The views of a scene show one set of named points, each view turned or mirrored, and shifted as a whole, with a little noise and some points left out.

Scene 1
View 1
(70): [-15 -21  40 -48  13   6   0   1 -28  11   9 -32]
(65): [ -7 -15  47 -37 -29   5  -8  -2 -12  -6  10   9]
(85): [  1  24 -55  25  27  -5 -65   0 -59   4 -26 -60]
(154): [ 23 -10  35 -22 -49  26 -13 -12  -4 -49   1  17]
(83): [ 20   8 -27  -1   2  18 -34  -8 -35 -30 -15 -50]
(149): [-12   8   0   1  -4 -12 -44   9 -33  11  -8 -18]
(18): [ 37   0  -5  -6 -22  30 -24 -14 -20 -56 -10 -22]
(40): [  9  11 -29  10   2   3 -50  -1 -41 -14 -17 -36]
(175): [-24  10  23  -8 -23 -20 -43  12 -27  20  -6  13]
(27): [  1  -6  -5 -18  22  10 -19  -6 -39  -5  -4 -59]
(147): [-15   5  15  -6 -19 -14 -39   7 -30   7  -9   2]
(150): [ -2  12 -43   5  38   0 -49   1 -55  10 -16 -73]
View 2
(85): [ 25   5  -4  44  78 -32 -52   2   1 -30 -17 -16]
(65): [  3 -16 -12  10   3  57   4  65  34   9  47  30]
(18): [-21  16   4  28  55  -2 -17  41  24 -20  15  35]
(27): [ -5  14 -22  14  28   9 -41  30  22 -21  16 -15]
(149): [ 31 -21  -1  33  34  18 -16  33  12   0  13   9]
(147): [ 31 -29   0  32  29  30  -4  46  15  10  23  20]
(150): [ 15   5 -16  32  58 -23 -53   5   5 -32  -8 -30]
(175): [ 24 -25  -3  31  30  21 -15  42  16   3  18  15]
(154): [-25   6   5  19  22  43  17  79  42   3  44  69]
(83): [-15  22  -7  30  56  -9 -29  31  21 -28   7  14]
(40): [  5   5  -2  38  58 -11 -27  23  11 -20   5  16]
(70): [  3  -1 -30   1  -5  47 -25  51  31  -2  35 -16]
View 3
(65): [ 48   9 -33  27  59 -52  13 -51 -28  12 -14 -37]
(83): [-26   8  12 -28  32 -24  20 -18  -2  19  11 -21]
(147): [ 32  12   3  32  40 -52   4 -27   4  25 -19 -28]
(40): [-18  11  27 -13  27 -30  14  -9  14  27   6 -24]
(154): [ 18   2 -34  26  41 -72  27 -42 -70   0  -3 -18]
(70): [ 32  12 -17  -1  62 -29  11 -53   5  21 -14 -39]
(18): [-20   0  -9 -12  28 -46  32 -24 -46   2  10 -16]
(85): [-30  14  53 -31  25 -10   3   1  50  39   2 -27]
(149): [ 20  14  16  15  39 -37   2 -20  24  27 -14 -30]
(150): [-22  17  41 -39  37  -2   4 -15  52  37   8 -34]
(175): [ 45  14   2  44  42 -51  -2 -24  15  28 -21 -33]
(27): [ -6  11   7 -19  45 -28  12 -30   9  24  -2 -30]
View 4
(149): [-33 -49   4   4  -4  10  -3 -43 -11  -6 -45  15]
(154): [-25 -59  21  -7 -32 -57 -37 -76  41 -23  -7 -21]
(147): [-40 -47  15   6 -17  -4 -14 -48  -2 -17 -47   6]
(70): [ 10 -14  10 -13  10 -10 -23 -12  22 -17 -30 -13]
(18): [-22 -82 -11 -21 -15 -47  -9 -75  22  20   0  -6]
(65): [-15 -31  25  -2 -17 -27 -39 -42  33 -33 -34 -18]
(150): [-16 -58 -37 -22  17  20  31 -25 -33  47 -33  27]
(175): [-44 -40  23  15 -16   4 -16 -43  -2 -26 -56  14]
(27): [  4 -40 -19 -25  11  -9   5 -26   1  25 -19   2]
(83): [-17 -70 -22 -23  -2 -23  10 -51  -1  36 -10   8]

In a view up to two points have been moved. Name them for each view, in the order of its rows, or write none.
view 1 | none
view 2 | (18), (175)
view 3 | (70), (27)
view 4 | none
